Each scene shows the same named points in several views. A view is turned or mirrored, and shifted as a whole, has a little noise and may leave points out.

Scene 1
View 1
k_152: -18,9,5,-10,38,23,-10,-17,25,5,-6,-2,10,56,-10,-2,-9,16,-9,-2,-3,14,-8,-34,12,11,-17,-8,27,13,34,6,21,11,-6,7,-3,30,-24,6,7,-4,-17,-15,1,17,5,3,-21,19,0,2,-11,13,-4,4,8
k_546: -16,-12,-1,-13,25,13,-11,-23,26,28,-15,-14,2,36,-22,14,0,13,4,3,5,5,-11,-10,10,5,-8,-4,5,13,25,0,10,11,-5,6,3,35,-25,1,10,-7,-16,1,-4,22,11,4,-25,3,6,-9,-4,1,9,15,2
k_559: -7,-15,-6,4,-9,-28,-4,1,16,35,-11,-5,-9,16,5,18,15,20,17,6,-4,-19,-5,7,-6,-5,-5,8,-31,12,6,-18,-22,12,-12,-7,9,24,-28,14,0,4,-9,-1,-16,17,11,-3,-21,-16,6,-17,-8,8,5,10,13
k_587: -4,-8,-9,8,-18,-40,-1,11,13,22,-3,0,-10,17,22,15,12,22,18,3,-12,-23,-5,-1,-13,-3,-9,2,-33,12,2,-23,-30,12,-13,-10,10,12,-32,17,0,11,-8,-10,-15,14,7,-4,-19,-19,2,-15,-13,7,-4,2,17
k_824: -16,-2,1,-6,20,5,-9,-12,21,16,-11,-8,1,39,-11,8,-1,16,6,0,1,1,-10,-16,6,3,-10,-5,3,12,21,-3,4,9,-10,2,3,28,-26,5,11,-6,-16,-5,-2,19,8,-2,-19,4,3,-5,-6,6,1,10,4
k_930: 6,-20,-17,19,-37,-60,11,12,21,51,-10,-5,-13,-3,24,28,34,21,23,9,-14,-44,0,27,-15,-3,-8,19,-56,16,-5,-33,-50,17,-9,-21,13,17,-32,21,1,19,0,-4,-24,21,13,-1,-30,-33,11,-39,-5,6,19,6,32
k_378: -13,5,2,-2,9,-13,-13,7,12,-1,-2,5,1,42,8,0,-13,20,10,-2,-10,0,-9,-30,0,-4,-12,-8,0,11,16,-3,-2,8,-16,-1,4,14,-30,10,2,3,-16,-19,-3,12,2,-9,-6,1,-5,9,-16,13,-22,-2,7
k_458: -3,-15,-8,9,-25,-48,-2,15,8,26,-4,-1,-13,10,18,17,11,22,25,7,-13,-25,-6,2,-12,-11,-3,2,-42,13,1,-24,-35,8,-20,-11,12,8,-30,16,-2,11,-10,-7,-16,11,7,-8,-13,-24,1,-11,-15,4,-7,5,12
k_170: -23,-1,9,-27,51,44,-19,-33,28,12,-16,-13,10,54,-39,4,-10,10,-7,-1,9,26,-12,-30,21,7,-14,-10,34,14,38,14,35,6,-5,15,-2,42,-24,-4,13,-15,-21,-4,3,23,6,5,-24,22,3,-1,-4,1,6,18,-6
k_922: -1,-13,-7,16,-37,-61,-1,25,2,19,-1,6,-12,2,33,13,7,23,29,1,-20,-32,-7,1,-20,-15,-2,1,-52,10,-6,-30,-43,10,-23,-13,12,1,-33,19,-7,16,-11,-7,-16,10,6,-13,-8,-32,-3,-10,-17,6,-16,-4,15
k_372: -11,-12,0,-2,-7,-22,-14,4,8,17,-6,-4,-13,18,1,15,-4,17,25,3,-6,-10,-11,-8,-4,-11,-4,-4,-25,12,7,-11,-16,8,-20,-2,7,13,-28,10,1,-1,-16,-2,-10,15,7,-9,-8,-18,-2,0,-11,4,-10,6,-2
k_966: -13,12,8,-3,12,-5,-17,8,3,-18,5,10,5,49,14,-10,-26,21,7,-9,-14,6,-10,-46,0,-5,-14,-15,11,9,20,-2,5,8,-24,2,2,4,-30,13,0,2,-23,-25,1,3,0,-13,5,5,-12,24,-24,19,-41,-9,0
k_791: -16,7,5,-3,20,6,-11,-4,15,-6,-2,2,8,52,3,-5,-13,18,1,-6,-9,6,-10,-36,5,4,-15,-11,16,11,24,0,7,9,-16,6,1,17,-28,11,4,-2,-17,-18,-1,11,4,-5,-9,10,-7,9,-17,14,-20,-5,9
View 2
k_170: 8,1,3,30,-6,-14,-13,14,-18,-11,15,-18,-3,14,10,-20,-3,12,-1,32,38,-2,-16,-19,-10,6,2,6,37,-18,-5,22,-6,-25,3,-2,-3,1,-6,-4,-20,0,-45,11,11,16,-33,8,8,-12,1,13,42,15,-9,-3,37
k_922: -12,-2,5,-42,6,24,8,-46,6,15,-8,7,4,14,-30,30,26,-25,-1,-18,-47,-14,11,9,-20,-3,-12,1,-51,26,-5,2,-10,-15,-19,10,15,11,9,-2,36,-16,27,-27,-24,-22,15,3,-12,-1,13,-4,-31,-40,-1,17,-28
k_791: -5,-19,10,-2,-15,-2,-13,-14,-8,-5,-3,-17,-8,27,5,-3,20,-1,-4,2,7,-16,-11,-20,-30,2,-3,0,9,7,9,10,-8,-24,-13,16,18,-6,-1,-9,-6,-12,-15,-9,6,13,-22,4,6,-1,-3,11,15,-13,0,-4,21
k_966: -4,-25,13,-7,-21,-2,-16,-23,-5,-4,-10,-13,-1,41,11,-1,37,4,-8,-11,-2,-25,0,-14,-35,-4,1,-10,-3,21,16,-4,-14,-35,-25,18,34,-13,-2,-19,0,-12,-10,-17,10,16,-14,5,13,1,-12,13,9,-17,-5,-18,16
k_378: -3,-14,11,-7,-11,4,-9,-23,-3,1,-4,-9,-2,25,-1,2,25,-5,-4,-3,-5,-16,-2,-12,-26,-1,-2,-4,-4,14,7,4,-9,-23,-16,15,17,-4,0,-8,3,-13,-9,-14,-1,7,-12,7,5,-2,0,6,6,-16,-3,-5,8
k_824: 2,-3,4,4,-2,4,-5,-6,-11,-1,7,-10,-2,12,-6,0,7,-3,0,15,8,-5,-9,-14,-14,3,-3,6,11,-2,-4,19,-5,-19,-6,6,3,6,2,-1,-2,-10,-17,-2,-4,5,-18,7,1,-4,8,9,14,-4,-3,6,14
k_546: 5,6,-1,9,5,-1,-3,-1,-11,0,11,-6,3,9,-7,-1,-1,-1,1,25,13,1,-10,-11,-6,4,-3,9,12,-10,-11,19,-2,-17,-2,-3,-5,6,0,2,-1,-7,-20,0,-4,2,-21,6,0,-11,13,7,19,3,-9,10,16
k_372: 2,2,1,-15,4,13,1,-21,-3,5,1,4,10,15,-13,12,17,-12,1,1,-18,-9,8,7,-12,-7,-6,2,-25,6,-8,2,-12,-24,-14,-1,6,4,6,-2,21,-5,1,-13,-9,-11,4,4,-2,-5,9,-3,-6,-15,-8,6,-8
k_559: -2,6,3,-17,15,19,7,-27,-1,6,5,-1,3,1,-27,19,4,-18,4,6,-23,-4,-2,-1,-11,5,-8,11,-21,6,-11,13,-4,-7,-8,2,-2,15,4,4,18,-13,8,-14,-19,-17,-3,5,-8,-2,18,0,-10,-18,-5,22,-11
k_587: -7,-1,6,-26,9,21,3,-36,1,10,-4,-1,0,7,-31,25,14,-21,1,-6,-30,-10,-3,-2,-18,1,-9,9,-30,16,-5,9,-2,-8,-14,10,8,15,5,4,20,-19,14,-21,-23,-13,0,8,-11,0,13,5,-17,-28,-1,20,-16
k_930: -9,11,2,-39,27,33,16,-45,5,18,1,10,-1,-17,-53,40,2,-39,5,-3,-46,-3,-3,4,-9,8,-13,21,-41,13,-17,18,5,10,-9,6,-8,32,10,13,30,-22,31,-20,-39,-29,4,6,-23,0,32,-3,-38,-36,1,44,-36
k_458: -2,1,4,-21,9,20,7,-31,0,8,0,4,5,8,-29,21,15,-22,-1,-1,-27,-8,1,4,-12,1,-7,6,-29,12,-9,9,-6,-10,-11,5,2,11,8,3,22,-12,13,-19,-19,-16,1,7,-10,-1,16,0,-18,-25,-3,18,-17
k_152: 2,-12,7,13,-14,-5,-16,-3,-13,-6,6,-17,-11,22,6,-9,9,1,-4,19,23,-11,-16,-25,-21,6,0,3,26,-2,5,15,-2,-22,-7,12,11,0,-4,-5,-19,-8,-29,-2,6,20,-34,8,9,-4,1,15,28,-1,-3,-1,31
View 3
k_587: -6,-17,19,10,-9,14,10,-13,20,10,14,5,6,-22,-27,-8,-22,-12,-2,11,40,-6,-9,25,24,-27,-6,11,15,20,0,3,-27,1,4,-11,-19,3,1,-1,14,21,-3,-2,-14,-24,-5,3,-9,-6,18,26,-14,1,-22,-1,9
k_152: 18,7,9,0,6,1,16,21,-10,12,5,-11,0,13,10,8,11,5,35,-28,-5,-4,-7,-14,1,27,5,6,-11,8,9,-12,3,10,18,-11,-30,2,23,-23,12,3,-16,-22,2,14,-5,-2,3,-10,14,10,4,2,13,-4,-32
k_170: 35,20,-7,-2,6,10,11,17,-13,9,15,-12,-17,20,23,10,16,12,39,-29,-20,-6,6,-38,-7,32,21,11,-19,-14,6,-3,14,5,26,-16,-34,1,23,-20,3,-1,-27,-13,15,35,-6,-7,-3,-8,11,8,7,-1,18,4,-29
k_378: -3,-12,15,-5,-18,7,13,13,8,11,9,5,21,-9,3,11,8,-4,10,1,24,9,-26,21,12,7,-6,7,-2,23,30,-11,-15,16,19,-4,-12,7,6,-9,13,10,-5,-23,6,1,-14,8,15,0,17,15,-5,17,-6,-5,-2
k_824: 17,4,5,2,2,11,11,1,1,8,11,-3,-4,0,-1,3,1,-1,20,-12,7,-7,-2,-10,12,9,7,9,-3,3,4,1,-5,5,16,-13,-27,3,10,-12,7,8,-18,-11,3,7,-6,-4,-5,-7,15,16,-4,1,-3,3,-13
k_559: 5,-14,11,10,-4,22,8,-16,17,9,16,0,-4,-18,-21,-13,-20,-10,-1,7,31,-13,-1,13,24,-23,0,9,11,10,-6,9,-20,-2,3,-13,-22,3,4,3,7,20,-7,5,-12,-14,-5,-3,-13,-3,16,20,-11,-2,-24,3,8
k_922: -13,-29,23,7,-24,16,11,-20,32,11,14,11,18,-32,-30,-11,-21,-20,-17,24,57,0,-18,46,31,-38,-17,5,20,30,12,0,-36,1,-1,-7,-10,5,-7,4,14,23,3,-2,-13,-32,-8,9,-2,0,21,25,-21,12,-34,-2,28
k_966: -3,-6,21,-7,-16,-2,19,24,1,12,5,5,27,0,11,17,16,-2,21,-8,14,11,-32,22,5,22,-9,3,-10,29,39,-18,-14,23,19,-1,-10,6,10,-18,16,5,-6,-35,9,4,-16,9,19,0,14,13,-1,24,1,-9,-12
k_930: -9,-26,23,19,-3,24,10,-36,30,7,16,5,-4,-34,-50,-25,-46,-23,-20,23,54,-23,3,29,42,-55,-10,13,27,17,-25,15,-39,-9,-9,-13,-23,0,-3,8,9,30,0,20,-29,-44,3,-1,-22,-9,20,34,-19,-12,-37,3,20
View 4
k_922: 6,-47,-4,0,-25,-8,1,2,-21,20,11,-22,14,7,-42,11,-47,-13,24,36,4,-30,5,18,-6,5,8,24,-19,-5,-24,43,8,25,8,-3,-6,24,3,12,12,35,-7,24,-19,-15,15,2,15,-5,-3,17,11,10,-35,24,6
k_930: 3,-45,1,13,-24,0,-13,-10,-6,12,32,-19,21,28,-20,25,-27,4,10,38,7,-32,4,-4,-16,1,16,19,-28,1,-36,37,26,20,13,-2,-11,19,8,15,-7,30,-14,37,-19,7,7,-10,4,0,5,18,1,0,-39,29,17
k_152: -14,24,6,-2,9,-7,-3,-6,22,13,-6,-5,-19,-26,25,-12,38,3,-1,9,-11,32,9,7,12,4,0,2,5,6,-43,-12,21,-6,-17,-8,-11,-6,-32,32,2,-34,14,-12,14,-1,22,23,-5,13,-14,-6,-15,6,-8,26,-21
k_458: -7,-28,-1,8,-18,-2,-3,-2,-9,13,17,-16,2,4,-20,5,-23,-1,9,28,3,-19,7,11,-7,8,5,15,-16,-2,-30,26,18,15,1,-4,-9,17,-5,17,2,21,-3,24,-11,-3,8,3,5,-1,-1,8,5,4,-27,23,5
k_966: -6,9,-1,-8,-1,-15,9,8,1,30,-24,-15,-13,-37,-11,-14,-2,-16,25,14,-15,20,11,25,15,3,-4,16,10,-2,-25,8,-5,4,-17,-9,-1,3,-28,28,26,-9,16,-24,8,-30,33,28,11,3,-20,7,-4,13,-12,23,-27
k_378: -7,1,0,-3,-1,-10,2,3,5,20,-9,-11,-10,-20,-8,-9,1,-9,16,19,-8,12,11,18,10,4,3,12,2,-1,-29,8,8,4,-9,-5,-6,4,-24,27,14,-4,10,-8,3,-16,23,21,6,4,-17,5,-5,12,-17,21,-16
k_791: -9,11,3,-2,4,-10,-1,0,15,20,-9,-10,-16,-29,6,-9,16,-5,11,13,-11,20,9,15,14,4,2,9,9,2,-34,3,9,-2,-14,-5,-4,-1,-29,31,11,-19,13,-14,7,-16,28,22,2,7,-18,2,-11,9,-11,26,-24
k_170: -28,35,4,2,11,-3,-2,-7,27,-2,0,-6,-38,-32,33,-18,47,10,-21,0,-15,39,10,5,6,14,-2,-7,8,2,-46,-27,31,-11,-26,-9,-20,-5,-38,34,-2,-45,22,-2,13,14,1,28,-12,14,-11,-20,-15,5,1,11,-19
k_559: -8,-25,1,10,-17,2,-7,-9,-2,8,23,-15,3,8,-9,7,-12,4,1,25,3,-13,6,7,-7,10,11,13,-17,-4,-36,19,25,15,2,-3,-9,12,-5,19,-4,12,-4,29,-12,6,2,5,-1,4,-1,5,3,2,-27,22,8
k_587: 1,-32,0,4,-17,-4,-7,-4,-4,18,14,-15,10,8,-18,10,-22,-2,14,28,2,-18,4,9,-8,4,7,19,-17,-1,-31,31,18,16,5,0,-10,18,-4,17,3,18,-5,18,-11,-4,15,2,6,1,-3,12,2,9,-31,23,3
k_372: -11,-18,-3,0,-15,-5,6,2,-8,12,10,-16,-9,-11,-20,-3,-19,-10,4,21,-4,-7,7,20,-4,12,4,15,-9,-6,-31,15,16,14,-9,-4,-8,13,-13,22,9,11,4,17,-12,-3,-1,14,2,-1,-8,4,7,11,-18,12,0
k_546: -19,7,2,4,-3,2,-6,-8,13,-3,16,-11,-21,-12,14,-6,23,12,-13,10,-9,14,8,4,-2,13,1,-1,-4,2,-42,-9,32,-1,-15,-4,-18,1,-24,28,-5,-20,10,14,2,17,-2,16,-13,7,-5,-7,-7,4,-11,15,-8
View 5
k_458: 0,9,10,-3,-5,26,-15,-32,-5,-13,2,16,5,-5,-4,-8,-15,-11,6,11,2,6,-6,23,11,-5,-6,13,13,-3,5,-21,6,13,-5,4,19,10,-19,-4,-18,-28,-19,-14,-30,9,17,8,1,-22,14,13,0,-10,-21,0,-3
k_922: 9,9,15,-25,-13,37,-19,-45,-3,-13,13,36,6,-4,-12,-5,-33,-15,2,17,9,10,-8,21,17,-13,-10,4,20,-7,17,-39,0,23,-10,-1,21,7,-24,-6,-32,-31,-19,-14,-51,12,23,6,-13,-30,15,8,1,-23,-35,9,-5
k_559: -5,10,9,6,0,22,-16,-27,-3,-11,-2,7,2,-5,1,-8,-8,-8,7,11,-1,7,-4,20,8,0,-10,18,13,3,-5,-18,7,6,1,-1,19,14,-18,-8,-10,-27,-20,-19,-25,11,15,11,7,-22,13,16,1,-1,-13,-1,0
k_966: 26,-20,-30,15,-10,8,30,8,0,-33,-5,18,-4,8,-8,4,6,-10,-23,0,9,-18,-4,10,11,-8,8,5,-22,11,18,-58,-10,24,5,18,5,-24,-3,18,-34,-23,-2,29,-13,1,8,9,-11,-6,22,-15,-12,-21,14,-12,16
k_170: 3,-14,-34,71,11,-17,33,35,2,-21,-24,-29,-7,6,10,-1,49,3,-17,-9,-13,-20,1,8,-3,18,12,32,-34,33,-17,-12,-1,-5,23,16,-3,-7,0,14,4,-14,-11,10,34,-2,-5,15,22,16,13,4,-10,13,47,-27,17
k_372: 0,4,9,5,-16,19,-15,-25,0,-18,-3,12,0,-5,-4,-4,-10,-6,-3,8,8,-9,-10,24,20,8,-7,15,8,4,6,-24,8,14,-9,7,18,10,-17,-7,-19,-18,-22,-15,-21,13,13,16,10,-19,11,15,7,3,-20,-10,-8
k_791: 16,-14,-26,29,1,5,26,11,-2,-26,-8,1,-3,5,0,1,15,-6,-16,1,1,-10,0,11,5,-5,6,13,-19,17,3,-38,-9,10,13,14,4,-14,-8,18,-17,-26,-5,18,-3,3,7,10,-2,-2,20,-4,-12,-14,21,-11,17
k_546: -3,-1,-9,41,-1,1,3,2,0,-17,-14,-15,-2,-2,6,-5,22,3,-6,0,-8,-11,-2,18,7,13,0,27,-10,19,-12,-9,7,3,9,10,5,6,-8,0,0,-16,-17,-8,7,7,3,13,21,0,11,15,0,11,15,-18,6
k_152: 9,-13,-29,46,8,-4,28,23,1,-21,-14,-15,-4,2,4,1,29,-2,-16,-2,-8,-14,0,12,-1,3,7,21,-26,24,-7,-25,-4,1,20,13,-1,-11,-4,18,-6,-19,-6,17,10,0,5,10,7,4,18,-1,-12,-3,32,-17,19
k_378: 15,-12,-19,14,-3,12,17,1,0,-25,-4,10,-1,3,-3,0,6,-6,-12,5,3,-12,-2,15,10,-5,3,9,-13,13,10,-42,-6,16,3,15,5,-8,-7,12,-22,-23,-7,13,-9,1,8,9,-5,-8,18,-4,-11,-14,12,-10,11
k_824: 4,-5,-13,32,1,2,9,4,0,-18,-10,-8,0,0,6,-2,16,-3,-8,0,-4,-10,-1,15,6,7,0,18,-10,15,-8,-18,3,6,11,10,6,0,-6,5,-6,-19,-13,0,2,5,6,13,11,-4,14,8,-6,3,15,-10,6

In a view up to two points have been moved. Name them for each view, in the order of its rows, or write none.
view 1: k_458
view 2: none
view 3: k_378
view 4: k_930
view 5: k_170, k_372
